A landscape with many valleys, sampled at points; each row gives a point and its height.
A ball rolls from a point to whichever of its 2 nearest points has the largest drop for the distance, and stops where none of them is lower. Distance is the straight distance between rows; heights are no part of it.
J827 height 17.1: 92 100 101 100 94 78 131 104 107 109 80 74 105 85 81 90 95 94 81 83 106 95 91
J774 height 51.6: 94 75 112 84 72 79 97 90 112 92 108 99 64 79 108 120 75 118 112 101 71 103 100
J392 height 30.8: 105 120 97 84 87 116 91 95 87 89 85 80 102 83 76 104 110 123 83 108 72 73 87
J502 height 56.3: 90 75 106 103 99 95 115 103 115 111 109 114 99 94 121 106 88 91 120 101 115 112 124
J862 height 38.8: 98 120 85 111 118 105 115 85 98 109 112 108 128 121 94 85 120 91 103 110 135 96 127
J138 height 48.0: 108 109 88 127 121 114 70 123 92 96 108 125 128 131 109 94 111 93 104 108 118 112 89
J386 height 57.6: 92 75 113 124 115 86 128 105 112 117 112 130 122 105 117 93 99 92 133 94 131 112 127
J547 height 21.3: 110 78 102 132 96 105 57 112 77 112 109 107 112 112 97 106 81 96 96 106 75 100 109
J32 height 33.0: 108 104 105 86 92 116 89 88 97 91 111 111 101 108 106 111 106 120 107 114 93 87 103
J503 height 59.4: 102 107 79 123 105 117 80 95 87 120 120 97 117 106 97 90 104 76 105 122 113 102 145
J742 height 52.9: 117 77 106 140 88 101 44 126 87 98 104 114 107 118 119 106 86 103 94 96 80 109 77
J452 height 60.4: 91 124 74 94 110 105 106 99 110 100 106 77 90 99 105 88 103 64 87 115 136 127 118
J273 height 36.6: 97 64 116 125 95 77 105 111 113 107 119 141 101 99 133 107 91 119 132 78 94 97 93
J879 height 34.1: 98 109 97 94 114 93 153 61 112 104 101 106 119 115 97 88 116 99 105 106 130 100 118
J940 height 26.9: 89 98 103 95 111 84 148 86 121 108 97 103 106 103 108 94 107 92 109 95 126 107 115
J732 height 50.0: 89 108 92 103 106 101 73 140 99 84 83 97 96 97 96 104 101 87 83 90 96 112 73
J276 height 25.8: 94 96 109 106 95 80 90 123 97 94 88 110 111 99 93 105 96 114 92 75 92 84 70
J38 height 15.2: 101 86 99 122 85 102 87 101 81 113 99 98 126 90 83 102 91 109 96 94 85 69 112
J521 height 32.8: 95 104 103 108 107 91 83 129 99 85 82 114 110 109 97 101 105 106 84 81 94 96 63
J739 height 50.9: 94 88 107 79 78 92 114 92 116 99 97 76 75 73 103 110 82 99 101 109 91 106 106
J941 height 55.0: 93 94 92 82 91 95 122 92 121 105 95 63 75 72 113 105 81 72 94 112 106 119 117
J131 height 57.3: 94 94 89 123 112 109 79 122 95 116 120 108 107 108 106 88 86 65 109 102 131 126 119
J341 height 22.0: 89 81 93 113 92 96 108 95 99 113 102 71 100 78 96 102 77 68 92 101 110 109 128
J655 height 40.1: 100 136 83 91 118 109 121 75 96 96 94 93 112 120 80 80 129 94 86 115 127 104 107
J91 height 21.2: 90 86 97 131 106 95 119 88 90 120 119 88 133 85 92 85 89 73 108 93 130 107 134
J147 height 17.4: 93 125 83 106 108 103 104 95 90 97 86 90 119 107 70 84 119 95 76 102 113 95 101
J239 height 33.5: 106 93 115 80 86 105 103 77 100 89 111 112 97 96 107 115 102 130 117 104 90 85 99
J477 height 43.0: 118 101 96 103 96 126 56 92 88 91 108 120 100 120 120 114 103 112 102 120 77 97 93
J439 height 32.9: 119 87 115 78 89 110 87 69 99 82 125 121 89 101 113 119 104 138 125 103 85 86 93
J759 height 40.6: 97 135 87 95 120 99 115 85 97 92 86 109 109 127 77 80 125 88 84 112 129 107 98
J133 height 44.3: 126 93 98 128 98 122 49 99 76 108 108 115 106 132 123 106 102 111 101 126 61 98 112
J564 height 49.8: 85 107 88 114 103 100 90 124 88 103 89 77 112 89 75 89 97 76 79 89 113 107 94
J656 height 39.2: 95 123 76 117 116 106 117 77 97 111 112 93 129 111 90 82 122 86 93 109 131 96 133
J948 height 45.2: 116 101 117 81 106 103 95 90 107 79 115 134 91 121 126 109 114 131 120 92 101 105 71
J33 height 28.5: 94 106 109 93 115 82 140 91 115 102 91 112 100 114 100 90 110 92 104 90 119 103 102
J848 height 20.5: 88 79 99 130 103 91 127 85 96 121 111 76 132 74 93 88 83 67 103 83 126 112 129
J376 height 61.6: 98 82 96 116 92 106 80 98 85 116 109 90 100 101 97 107 84 85 97 115 86 99 141
J87 height 33.1: 95 77 117 114 95 73 109 108 111 101 109 135 109 101 117 106 98 124 124 73 94 86 84
J581 height 40.5: 96 83 115 88 90 94 108 91 116 96 111 119 88 95 119 115 92 114 126 101 98 99 107
J479 height 30.5: 102 80 117 76 76 95 112 67 107 91 111 90 78 71 103 117 88 124 114 110 78 92 110
J751 height 36.3: 104 83 119 111 101 80 108 102 111 99 112 142 117 118 123 106 103 130 126 80 101 87 87
J562 height 51.7: 82 116 98 90 116 88 110 124 114 101 85 98 78 100 104 91 104 82 97 86 111 114 85
J354 height 58.8: 92 107 80 119 106 112 76 111 88 111 111 80 106 96 89 88 90 58 88 107 126 120 125
J412 height 19.3: 94 136 78 103 113 106 103 96 88 89 74 89 118 110 60 82 128 96 68 106 103 100 87
J831 height 41.7: 102 88 106 98 92 99 96 100 109 99 110 124 102 110 114 110 93 114 115 101 103 96 99
J510 height 40.0: 95 85 116 80 82 93 116 89 114 94 107 108 85 86 109 110 95 113 117 98 94 100 99
J254 height 28.9: 106 106 103 88 88 112 115 69 90 102 103 99 120 93 90 100 120 132 105 105 85 62 113
J910 height 28.4: 88 94 116 94 103 71 134 102 116 103 90 113 89 95 104 97 101 109 109 78 100 93 87
J122 height 52.5: 83 116 103 95 119 81 124 124 116 103 79 91 66 93 100 87 101 81 93 81 102 110 79
J642 height 55.2: 91 85 101 85 86 90 116 93 123 108 99 75 62 75 120 113 74 75 103 115 95 124 124
J501 height 49.5: 90 104 91 96 97 98 97 117 104 103 90 76 91 85 93 98 87 75 85 96 114 110 103
J537 height 31.9: 115 116 113 73 114 85 155 60 113 93 84 98 82 110 83 81 113 102 105 99 114 110 88
J244 height 48.1: 93 115 93 91 104 106 83 129 103 87 86 100 89 103 101 103 104 89 87 100 104 114 81
J965 height 61.3: 97 111 81 95 96 121 87 98 96 104 102 78 95 97 98 101 100 79 90 124 105 100 127
J520 height 39.8: 110 111 97 93 103 120 72 104 94 83 101 120 108 118 112 111 111 111 98 110 99 99 79
J374 height 21.7: 102 113 112 91 95 74 135 95 106 95 67 96 94 99 66 84 105 114 83 86 89 87 68
J740 height 43.3: 82 81 106 90 94 87 100 121 121 103 105 104 44 81 133 109 80 97 115 94 82 114 91
J259 height 32.7: 102 114 107 79 116 85 155 63 113 99 88 107 96 113 94 84 114 98 103 101 121 108 97
J172 height 37.9: 104 91 105 129 109 98 87 115 82 109 106 118 140 115 92 99 97 106 108 87 109 83 97
J841 height 35.7: 106 112 109 78 77 100 115 87 98 89 92 74 95 79 74 105 104 134 90 99 80 78 81
J613 height 29.3: 110 104 106 79 86 115 112 69 92 95 102 90 103 86 87 105 112 133 102 102 83 69 104
J533 height 57.1: 102 100 92 124 122 106 94 113 93 113 120 124 131 125 105 91 106 87 119 107 133 110 116
J18 height 40.9: 98 96 107 78 102 104 92 112 116 90 114 119 46 100 140 110 96 106 121 93 94 120 77
J193 height 28.2: 98 112 88 109 101 117 64 120 89 87 90 104 111 104 94 109 105 97 84 108 90 98 84
J960 height 38.0: 95 102 98 116 116 96 118 95 99 113 108 112 131 114 96 88 110 92 110 99 133 99 120
J232 height 40.7: 111 95 100 139 109 106 73 119 80 108 105 122 146 120 99 96 105 107 107 96 103 92 90
J875 height 19.8: 94 111 75 110 97 106 111 88 95 114 97 61 113 86 83 88 103 81 77 104 112 96 120
J757 height 55.8: 107 91 89 124 110 118 72 112 86 116 123 115 110 122 110 100 92 83 112 129 106 116 131
J179 height 45.9: 120 80 105 131 89 108 52 102 84 100 113 119 107 126 125 110 92 115 102 114 70 96 98
J125 height 51.4: 113 103 90 118 112 121 60 121 95 91 107 125 113 131 126 104 107 99 105 117 108 112 89
J986 height 46.5: 97 108 96 84 97 111 81 118 106 87 97 103 79 103 113 111 95 92 98 105 99 115 87
J934 height 27.3: 92 107 98 104 108 90 115 107 102 101 92 101 115 107 88 91 106 96 96 89 120 94 99
J860 height 30.4: 91 102 116 89 109 73 140 94 114 102 86 115 93 108 98 90 109 106 103 81 109 95 89
J651 height 51.8: 87 126 87 107 124 84 111 114 104 99 86 97 98 111 85 74 110 67 82 88 126 124 93
J787 height 46.6: 108 107 117 74 111 98 106 94 110 79 108 126 81 116 120 105 114 127 118 85 99 104 72
J93 height 51.5: 100 113 96 109 126 102 87 124 102 86 92 135 102 134 117 94 117 92 102 92 113 117 73
J358 height 29.0: 103 110 99 83 101 116 118 71 100 99 107 98 110 102 99 101 114 113 108 113 110 89 119
J480 height 46.7: 89 94 98 99 104 97 87 135 108 104 93 101 80 93 114 100 90 84 96 85 102 115 87
J556 height 48.7: 87 100 96 104 98 96 88 127 101 103 89 87 101 91 93 98 92 85 89 87 107 103 93
J447 height 25.9: 117 95 95 127 98 114 61 101 76 113 103 113 127 110 102 102 107 109 102 110 71 76 115
J170 height 35.5: 96 88 103 118 97 97 119 89 96 114 104 105 134 97 87 96 104 107 106 98 112 79 122
J274 height 47.7: 103 104 116 68 103 91 110 99 112 82 105 113 73 101 112 105 109 123 116 86 94 101 71
J351 height 36.9: 100 105 98 108 110 100 104 103 99 102 105 120 126 121 99 98 108 103 108 101 120 90 107
J728 height 32.3: 115 105 101 88 90 123 70 82 84 89 108 108 96 103 105 112 109 124 104 112 73 81 100
J217 height 39.6: 102 135 78 101 116 114 120 67 94 101 103 92 122 118 86 79 132 97 92 116 121 93 123
J101 height 53.7: 119 99 88 121 103 131 51 110 89 97 112 121 103 131 125 107 105 95 102 129 95 118 102
J703 height 31.1: 84 100 105 102 121 95 108 127 116 107 99 119 78 107 126 95 103 86 114 88 113 113 95
J107 height 57.4: 115 89 103 137 97 105 52 129 93 94 98 118 115 117 120 104 96 99 97 94 91 110 69
J82 height 24.8: 107 88 97 104 86 112 62 98 91 99 107 108 87 111 110 118 86 104 96 120 71 97 112
J818 height 59.6: 101 103 86 113 101 117 93 88 92 116 114 100 116 103 101 97 105 87 112 119 106 92 143
J834 height 29.8: 114 100 111 73 80 112 108 67 95 92 103 79 87 78 86 110 104 129 104 111 75 77 104
J242 height 33.4: 102 112 98 93 118 79 159 60 114 107 90 109 106 120 95 79 115 88 102 103 131 107 108
J816 height 23.9: 114 94 98 106 96 122 54 93 81 104 112 103 83 125 112 116 94 107 92 124 55 106 119
J854 height 48.5: 120 81 105 132 87 108 40 111 87 90 103 111 101 121 116 111 89 113 90 108 66 101 84
J302 height 19.1: 94 91 88 108 98 80 149 81 111 114 91 64 116 79 89 93 90 89 83 85 115 100 107
J994 height 45.1: 95 98 100 97 98 100 85 126 112 98 101 109 83 102 115 106 91 91 102 96 102 110 92
J650 height 57.8: 98 85 104 133 117 94 103 115 91 119 120 123 134 117 100 87 99 84 128 90 132 112 114
J924 height 19.7: 89 83 95 113 102 80 141 86 106 117 101 75 120 77 99 91 86 73 94 81 123 109 120
J113 height 53.6: 89 110 103 96 110 71 141 111 117 107 77 73 79 87 95 86 94 85 88 80 102 107 82
J393 height 29.1: 111 119 110 70 99 110 95 95 95 76 92 98 93 100 85 106 113 127 93 100 88 92 68
J39 height 26.6: 101 92 99 99 85 105 67 112 97 94 101 103 85 100 107 113 83 98 93 108 83 102 97
J810 height 50.3: 97 107 94 79 86 103 102 103 109 97 95 70 78 85 98 104 89 87 90 116 101 108 105
J67 height 60.9: 97 120 94 72 107 108 120 94 113 94 98 82 85 103 106 98 104 84 100 113 124 117 104
J8 height 61.0: 104 119 94 70 103 117 118 82 103 95 99 75 91 96 99 99 111 98 98 117 115 108 106
J126 height 51.3: 92 127 84 110 116 83 117 105 99 100 78 82 106 103 71 77 110 72 69 92 122 117 88
J857 height 31.7: 123 107 112 60 96 120 93 74 94 80 110 86 76 83 91 113 107 129 107 108 85 92 91
J233 height 45.3: 84 79 105 94 91 81 120 110 122 110 94 78 70 68 116 104 77 76 105 92 99 113 111
J669 height 33.2: 112 116 119 70 97 90 132 75 100 87 88 99 98 102 71 93 115 131 96 94 96 88 74
J63 height 61.2: 102 120 87 85 99 122 88 90 91 98 100 88 100 100 96 100 110 96 95 120 101 93 114
J698 height 28.6: 103 104 99 97 95 112 113 76 93 106 108 105 123 99 96 100 116 120 108 108 96 70 121
J55 height 22.1: 93 85 96 130 113 90 136 80 103 121 117 99 138 94 99 87 96 84 114 96 137 106 136
J953 height 55.5: 85 77 107 87 89 90 109 102 122 107 104 97 60 82 124 110 76 79 113 109 96 126 126
J140 height 13.6: 99 93 98 107 84 100 97 95 92 107 97 94 120 90 85 103 98 110 92 100 93 74 108
J667 height 30.2: 101 88 109 84 75 102 110 65 99 102 108 86 91 75 95 115 93 124 105 113 73 78 117
J814 height 27.9: 105 102 96 108 100 112 93 91 90 107 104 107 126 104 96 100 112 111 105 108 97 73 120
J808 height 54.8: 97 107 88 82 98 91 139 95 124 105 91 56 78 76 109 100 83 75 93 107 109 120 103
J482 height 21.6: 115 78 99 124 97 112 68 101 89 113 119 119 98 126 114 111 89 103 108 123 78 104 123
J518 height 22.3: 116 89 99 139 98 111 53 115 67 111 104 108 135 106 94 103 95 103 99 101 76 81 97
J45 height 29.4: 109 100 107 74 97 120 118 62 101 97 112 91 96 88 107 107 111 114 114 117 101 92 123
J815 height 32.1: 117 110 106 77 90 121 82 75 83 88 104 100 95 92 94 112 115 133 103 107 71 75 97
J793 height 56.5: 103 86 88 121 110 114 76 117 96 115 122 114 104 117 112 95 89 72 119 118 120 126 128
J982 height 36.4: 98 74 111 120 83 84 70 129 92 101 98 102 100 84 98 106 71 100 90 72 78 94 78
J211 height 31.3: 90 116 106 94 112 74 119 121 107 94 68 103 89 100 82 86 104 99 85 79 95 98 66
J723 height 61.7: 103 89 96 107 93 113 80 86 86 115 111 99 93 108 102 108 93 97 100 123 69 94 142
J350 height 30.0: 103 70 112 121 77 80 78 113 94 102 105 111 105 90 100 112 74 115 98 82 78 83 91
J702 height 25.7: 91 94 115 89 97 77 115 111 113 95 97 114 92 96 108 104 99 120 109 77 92 90 82
J277 height 14.9: 94 91 104 117 93 92 98 113 86 105 84 99 132 94 72 94 98 109 85 73 98 75 84
J484 height 25.3: 110 125 97 83 97 125 86 88 80 84 90 98 111 100 85 104 127 129 89 103 76 76 82
J206 height 32.5: 123 93 115 67 101 119 85 70 97 79 122 111 81 99 106 118 109 137 120 105 93 91 93
J367 height 23.2: 89 80 102 118 112 82 138 90 111 117 105 105 125 94 105 91 98 86 116 89 134 111 127
J79 height 39.4: 96 87 115 84 75 83 112 93 112 92 102 100 85 79 103 113 90 123 112 95 86 87 91
J972 height 55.6: 105 114 97 102 118 112 79 123 107 79 92 127 98 130 125 101 117 100 100 98 105 117 67
J129 height 34.8: 98 111 95 105 114 106 89 117 100 94 99 121 115 123 104 99 111 99 100 100 117 103 93
J132 height 54.5: 102 120 90 81 99 92 139 98 118 98 85 56 80 84 92 94 92 85 87 104 106 117 90
J680 height 34.2: 89 78 107 126 118 94 93 136 110 112 111 131 74 103 143 99 90 94 118 72 98 110 86
J199 height 38.9: 96 107 112 79 119 105 103 116 116 89 107 125 50 107 140 104 106 105 118 88 99 118 70
J150 height 58.2: 90 107 82 121 112 112 73 124 93 107 113 94 104 101 97 84 92 58 94 102 128 130 117
J71 height 27.1: 112 120 106 80 100 116 86 91 87 74 90 104 105 103 84 109 120 133 90 99 82 84 66
J48 height 25.2: 86 82 103 113 112 92 103 132 112 112 108 123 84 102 128 100 91 86 118 80 110 113 101
J672 height 34.3: 108 130 94 90 121 118 87 96 89 76 90 119 115 128 90 99 132 110 91 111 104 101 76
J877 height 51.9: 100 73 113 83 76 90 90 81 110 88 116 112 65 90 116 120 81 124 118 104 73 103 99
J29 height 24.9: 102 76 112 123 81 87 76 115 87 102 99 108 123 88 87 106 81 116 92 77 83 74 86
J781 height 34.5: 105 111 113 79 89 94 123 79 98 87 86 93 103 93 71 100 114 139 93 92 87 74 75
J907 height 49.9: 93 105 91 87 91 99 102 117 110 103 89 64 81 80 99 101 83 78 86 105 104 113 104
J967 height 50.2: 86 109 88 115 99 93 101 113 86 104 86 71 121 83 67 85 95 80 71 79 111 103 94
J959 height 32.2: 123 97 115 56 102 115 88 77 102 75 119 97 67 85 102 116 105 130 115 108 93 102 88
J746 height 45.8: 86 83 105 87 86 79 135 96 128 104 93 73 67 59 116 107 77 88 105 100 92 115 108
J735 height 29.9: 100 84 118 102 90 74 106 103 108 92 103 127 104 101 110 107 99 131 115 74 87 82 73
J201 height 19.6: 109 81 95 126 102 113 63 106 79 120 118 108 99 126 109 108 87 90 104 122 76 109 132
J601 height 25.1: 85 85 110 107 111 78 143 96 119 112 101 112 105 95 117 93 100 88 118 87 125 111 121
J949 height 26.2: 104 103 89 114 96 117 57 114 81 97 91 100 110 99 94 108 98 99 84 108 79 91 96
J596 height 50.7: 98 97 104 74 86 102 103 97 115 98 102 86 71 86 110 109 85 92 106 113 99 111 109
J896 height 42.1: 112 96 113 100 96 92 89 100 110 82 112 136 101 121 128 108 107 129 118 85 94 93 68
J369 height 23.8: 107 126 98 86 100 114 104 86 83 89 82 94 115 104 71 93 130 127 84 103 84 76 86
J763 height 35.0: 97 96 98 110 98 101 131 75 99 113 104 97 131 100 95 94 114 106 104 103 115 80 129
J730 height 49.7: 99 118 109 67 102 98 113 111 112 87 91 90 68 95 103 101 102 103 102 98 99 111 77
J323 height 31.2: 110 96 118 58 93 107 121 70 116 87 116 82 66 78 106 111 98 111 116 113 98 109 107
J352 height 56.6: 107 102 86 131 115 116 76 112 86 116 125 117 127 122 103 95 105 85 118 121 124 108 124
J580 height 28.3: 100 96 98 95 80 107 69 107 92 97 92 86 86 90 90 113 85 100 85 111 74 93 99
J716 height 23.0: 116 86 101 110 94 115 66 85 86 106 119 119 90 132 122 116 95 113 107 128 63 104 120
J321 height 50.8: 90 117 87 105 105 88 114 109 96 101 77 74 112 97 66 83 106 83 70 88 114 104 87
J463 height 27.0: 110 95 93 119 95 114 78 95 81 116 106 109 124 106 99 104 106 106 105 109 83 74 124
J261 height 17.9: 109 79 97 135 102 111 66 107 73 120 119 107 112 115 96 104 82 85 107 113 79 106 128
J379 height 44.2: 113 95 98 135 112 105 72 123 88 103 108 127 134 127 111 99 106 100 109 99 111 103 84
J187 height 50.6: 90 117 102 78 107 95 109 120 113 93 86 90 71 95 107 96 102 89 98 98 104 114 82
J576 height 18.1: 108 87 97 133 92 106 66 106 68 116 100 104 135 94 84 98 95 107 98 92 70 70 108
J316 height 48.8: 107 113 117 61 105 97 112 103 113 80 102 94 55 87 108 104 101 118 114 91 92 112 70
J532 height 34.6: 96 108 97 104 108 96 136 70 101 109 100 107 129 114 90 87 117 106 103 101 125 88 121
J402 height 39.7: 90 66 109 126 108 88 94 128 111 114 114 131 65 95 146 105 84 100 123 76 92 110 92
J919 height 59.7: 86 126 73 109 113 103 89 115 101 97 97 71 105 94 83 84 105 65 71 103 128 121 104
J902 height 30.3: 103 115 100 82 98 107 94 101 97 91 93 99 101 101 91 105 109 115 95 104 97 91 85
J811 height 18.9: 94 121 77 108 103 104 107 95 94 105 95 69 117 95 76 84 110 86 73 101 116 101 108
J859 height 59.3: 95 117 76 121 108 118 80 104 85 114 113 84 117 101 91 87 102 73 93 114 118 104 132
J506 height 31.5: 98 117 87 108 113 115 74 120 92 84 92 111 120 119 95 102 115 95 88 106 106 106 86
J536 height 60.1: 89 123 82 96 114 99 110 106 110 101 95 80 98 100 96 88 106 69 81 104 131 124 107
J281 height 27.2: 99 124 111 89 110 74 132 107 104 93 63 102 78 100 76 81 108 102 90 84 89 100 61
J344 height 37.6: 103 106 113 73 83 89 124 95 114 88 91 75 80 77 86 103 92 119 99 93 84 91 77
J100 height 32.0: 94 77 111 123 94 90 78 132 88 108 99 107 110 90 98 98 75 88 100 70 94 102 84
J990 height 51.2: 95 77 112 80 74 88 102 88 114 98 105 89 69 75 110 120 77 103 107 111 79 106 111
J496 height 21.4: 100 136 82 93 104 110 114 85 91 97 76 73 112 102 61 83 124 106 71 110 99 90 86
J913 height 41.8: 94 127 89 101 123 88 110 101 99 90 81 118 109 125 77 78 121 82 84 101 125 112 89
J926 height 30.1: 115 101 115 66 102 98 155 54 114 92 103 83 92 87 90 101 111 126 111 103 108 101 97
J180 height 44.4: 85 83 106 89 90 86 104 122 120 106 98 91 57 74 120 106 79 84 105 92 90 113 99
J470 height 22.2: 94 87 110 108 93 87 100 115 103 106 98 106 110 96 96 104 90 102 102 86 102 91 99
J446 height 18.0: 95 102 113 99 95 67 140 104 109 104 72 91 101 92 70 89 98 108 83 76 92 87 75
J942 height 36.2: 98 84 107 125 100 96 105 104 88 112 104 113 141 101 85 97 98 106 107 86 110 79 110
J794 height 31.0: 112 109 119 67 107 86 155 65 116 90 93 88 84 94 86 92 108 115 108 94 101 102 83
J710 height 31.6: 105 85 118 60 86 101 106 79 114 87 115 90 54 78 110 118 83 109 118 115 83 115 106
J315 height 36.7: 108 114 110 74 86 98 127 91 107 87 86 66 90 82 73 101 100 123 89 96 85 89 75
J945 height 24.1: 106 87 96 123 91 109 56 115 77 107 100 103 110 102 94 108 87 99 87 105 75 91 106
J304 height 61.8: 105 99 94 94 93 120 84 75 86 111 109 93 87 105 106 110 101 97 102 127 63 96 148
J156 height 58.4: 99 77 110 127 116 91 113 115 100 119 119 134 126 114 112 91 99 88 132 92 128 111 115
J883 height 30.6: 115 110 113 67 97 108 95 86 96 78 104 98 88 93 90 110 111 138 103 101 87 87 76
J246 height 59.2: 87 113 78 114 106 105 86 113 94 105 105 73 108 86 85 86 95 59 78 101 126 118 116
J983 height 60.8: 105 96 96 127 105 102 63 129 91 94 96 116 121 109 105 102 99 99 93 87 96 104 75
J821 height 41.6: 112 99 95 102 94 118 63 110 96 87 103 117 97 118 121 113 99 107 98 110 89 103 83
J682 height 45.0: 111 99 87 121 102 120 57 113 82 106 109 112 114 117 104 104 95 95 98 118 90 97 113
J961 height 35.9: 87 103 108 89 117 100 107 121 117 98 104 123 59 109 139 99 105 99 121 87 105 114 82
J872 height 26.3: 90 78 105 116 92 94 86 127 93 111 102 94 101 87 94 98 75 78 97 81 104 107 104
J778 height 42.2: 97 89 106 80 90 98 91 110 119 93 110 111 57 91 128 112 85 99 114 99 88 115 92
J693 height 30.7: 99 121 101 87 107 98 109 99 95 86 79 107 111 115 78 93 118 111 84 99 103 93 79
J989 height 19.5: 91 90 103 96 89 88 115 104 109 104 94 89 102 86 95 102 93 98 96 94 107 91 102
J820 height 33.6: 106 104 106 70 97 117 90 103 109 85 110 108 70 102 120 112 100 102 110 110 101 116 91
J173 height 35.2: 93 109 106 104 109 82 102 119 100 92 76 112 108 106 83 92 108 101 82 76 100 97 69
J971 height 23.4: 89 78 102 109 92 89 106 113 104 112 98 87 101 78 97 98 80 78 99 88 109 106 113
J880 height 19.0: 99 90 106 117 93 93 87 115 86 101 94 106 127 100 87 103 95 113 92 84 96 78 85
J867 height 31.8: 102 105 116 77 100 81 146 79 111 96 89 97 94 101 83 90 109 119 100 90 101 93 84
J686 height 39.1: 108 84 115 102 95 86 98 93 112 89 115 139 104 116 128 111 103 136 129 85 97 91 79
J754 height 43.1: 102 95 101 96 95 104 86 115 103 96 104 116 101 110 114 110 96 105 104 97 101 97 91
J905 height 36.8: 105 122 97 94 114 117 80 105 94 73 89 123 114 127 102 104 126 109 91 105 98 105 66
J474 height 47.0: 94 110 96 114 128 93 93 132 103 99 97 129 107 125 107 88 111 85 102 83 120 120 86
J287 height 43.8: 109 93 93 117 99 113 61 116 92 100 105 115 105 118 113 110 91 97 100 113 93 106 102
J540 height 54.2: 93 114 93 87 98 81 133 109 121 102 79 59 80 81 93 92 90 84 86 92 104 113 86
J435 height 39.9: 95 67 111 122 100 85 99 118 115 107 117 136 81 101 139 106 87 107 132 80 92 104 95
J909 height 61.1: 100 119 90 77 96 120 104 83 98 96 99 77 96 91 94 101 110 99 93 118 105 94 110
J391 height 43.6: 124 101 96 114 97 125 54 92 80 99 109 117 109 124 120 108 106 111 105 121 68 88 106
J615 height 14.4: 95 108 103 97 98 71 136 112 108 105 70 69 93 83 70 85 94 96 77 78 91 98 73
J678 height 29.7: 101 110 93 88 82 112 78 107 89 86 85 78 95 83 83 109 98 108 78 107 74 83 86
J531 height 32.4: 101 124 91 96 110 114 95 97 88 87 88 111 122 119 85 95 123 112 88 108 102 87 88
J629 height 49.0: 83 105 97 103 108 90 87 143 104 98 83 98 83 89 102 99 96 83 88 77 95 111 72
J758 height 21.0: 98 86 80 114 90 102 114 65 93 123 103 57 105 72 96 102 84 75 85 117 83 98 154
J331 height 28.7: 95 109 100 96 100 99 104 105 98 96 91 99 113 105 88 100 107 107 91 96 105 88 90
J359 height 21.5: 90 81 85 111 92 99 108 79 98 120 104 60 95 77 97 102 75 68 85 117 99 110 146
J631 height 61.5: 93 93 88 109 95 111 78 98 91 112 103 81 94 96 95 101 85 75 90 120 94 104 135
J92 height 43.7: 92 120 94 108 124 92 99 117 98 93 87 122 110 127 88 82 116 83 92 94 124 113 90
J15 height 60.7: 97 120 82 87 107 109 110 92 113 97 108 85 94 102 109 95 105 77 99 117 131 116 120
J219 height 18.3: 91 91 97 104 93 86 129 93 104 111 90 77 113 85 86 95 96 93 89 87 111 93 106
J903 height 55.1: 120 92 89 125 108 122 60 108 82 116 120 120 108 134 121 105 98 93 113 135 97 116 121
J183 height 30.9: 105 92 116 66 81 101 120 72 113 90 106 81 79 73 100 112 95 120 110 108 91 96 102
J59 height 20.7: 100 91 83 112 87 104 117 68 95 122 99 63 111 73 93 98 95 88 88 109 88 88 141
J85 height 31.4: 116 114 102 76 86 123 83 82 83 90 97 86 93 86 85 107 110 126 93 110 66 74 94
J692 height 22.5: 103 127 93 92 97 109 116 83 90 96 78 80 119 98 66 88 123 119 75 102 90 76 91
J417 height 56.9: 93 68 110 119 105 92 115 101 111 119 118 125 114 96 119 101 91 87 132 101 122 119 135
J291 height 50.5: 86 114 89 107 112 93 101 120 98 101 91 86 106 99 86 85 100 74 85 85 123 116 95
J668 height 25.6: 89 99 107 102 105 82 118 113 108 102 91 110 107 102 97 92 102 96 101 83 113 99 94
J843 height 11.7: 94 95 96 113 92 94 106 102 89 109 88 84 125 88 77 93 99 101 83 88 101 81 102
J340 height 55.9: 86 81 105 93 96 92 121 101 124 109 105 100 80 83 122 105 86 81 117 103 112 117 124
J801 height 38.7: 100 95 110 80 72 86 109 98 110 90 98 87 79 75 93 111 88 122 102 93 80 87 83
J610 height 20.3: 94 98 82 113 90 104 107 87 92 118 96 65 113 77 86 95 93 82 83 104 103 91 128
J41 height 32.6: 114 98 115 61 99 118 91 86 105 80 118 106 69 96 113 115 101 116 118 111 99 111 92
J6 height 29.6: 107 104 106 71 96 107 141 54 109 98 104 78 98 82 99 104 112 116 109 110 105 92 115

Two balls start at each pair of points below. Name the first point that both come to, or write none.
J655 / J358 | none
J942 / J831 | J794
J239 / J32 | none

For each start below, name the point where the ball stops.
J834 | J843
J502 | J702
J172 | J843
J113 | J702
J854 | J615
J820 | J147
J877 | J556
J774 | J556
J909 | J843
J474 | J261
J678 | J261
J531 | J615
J503 | J843
J872 | J147
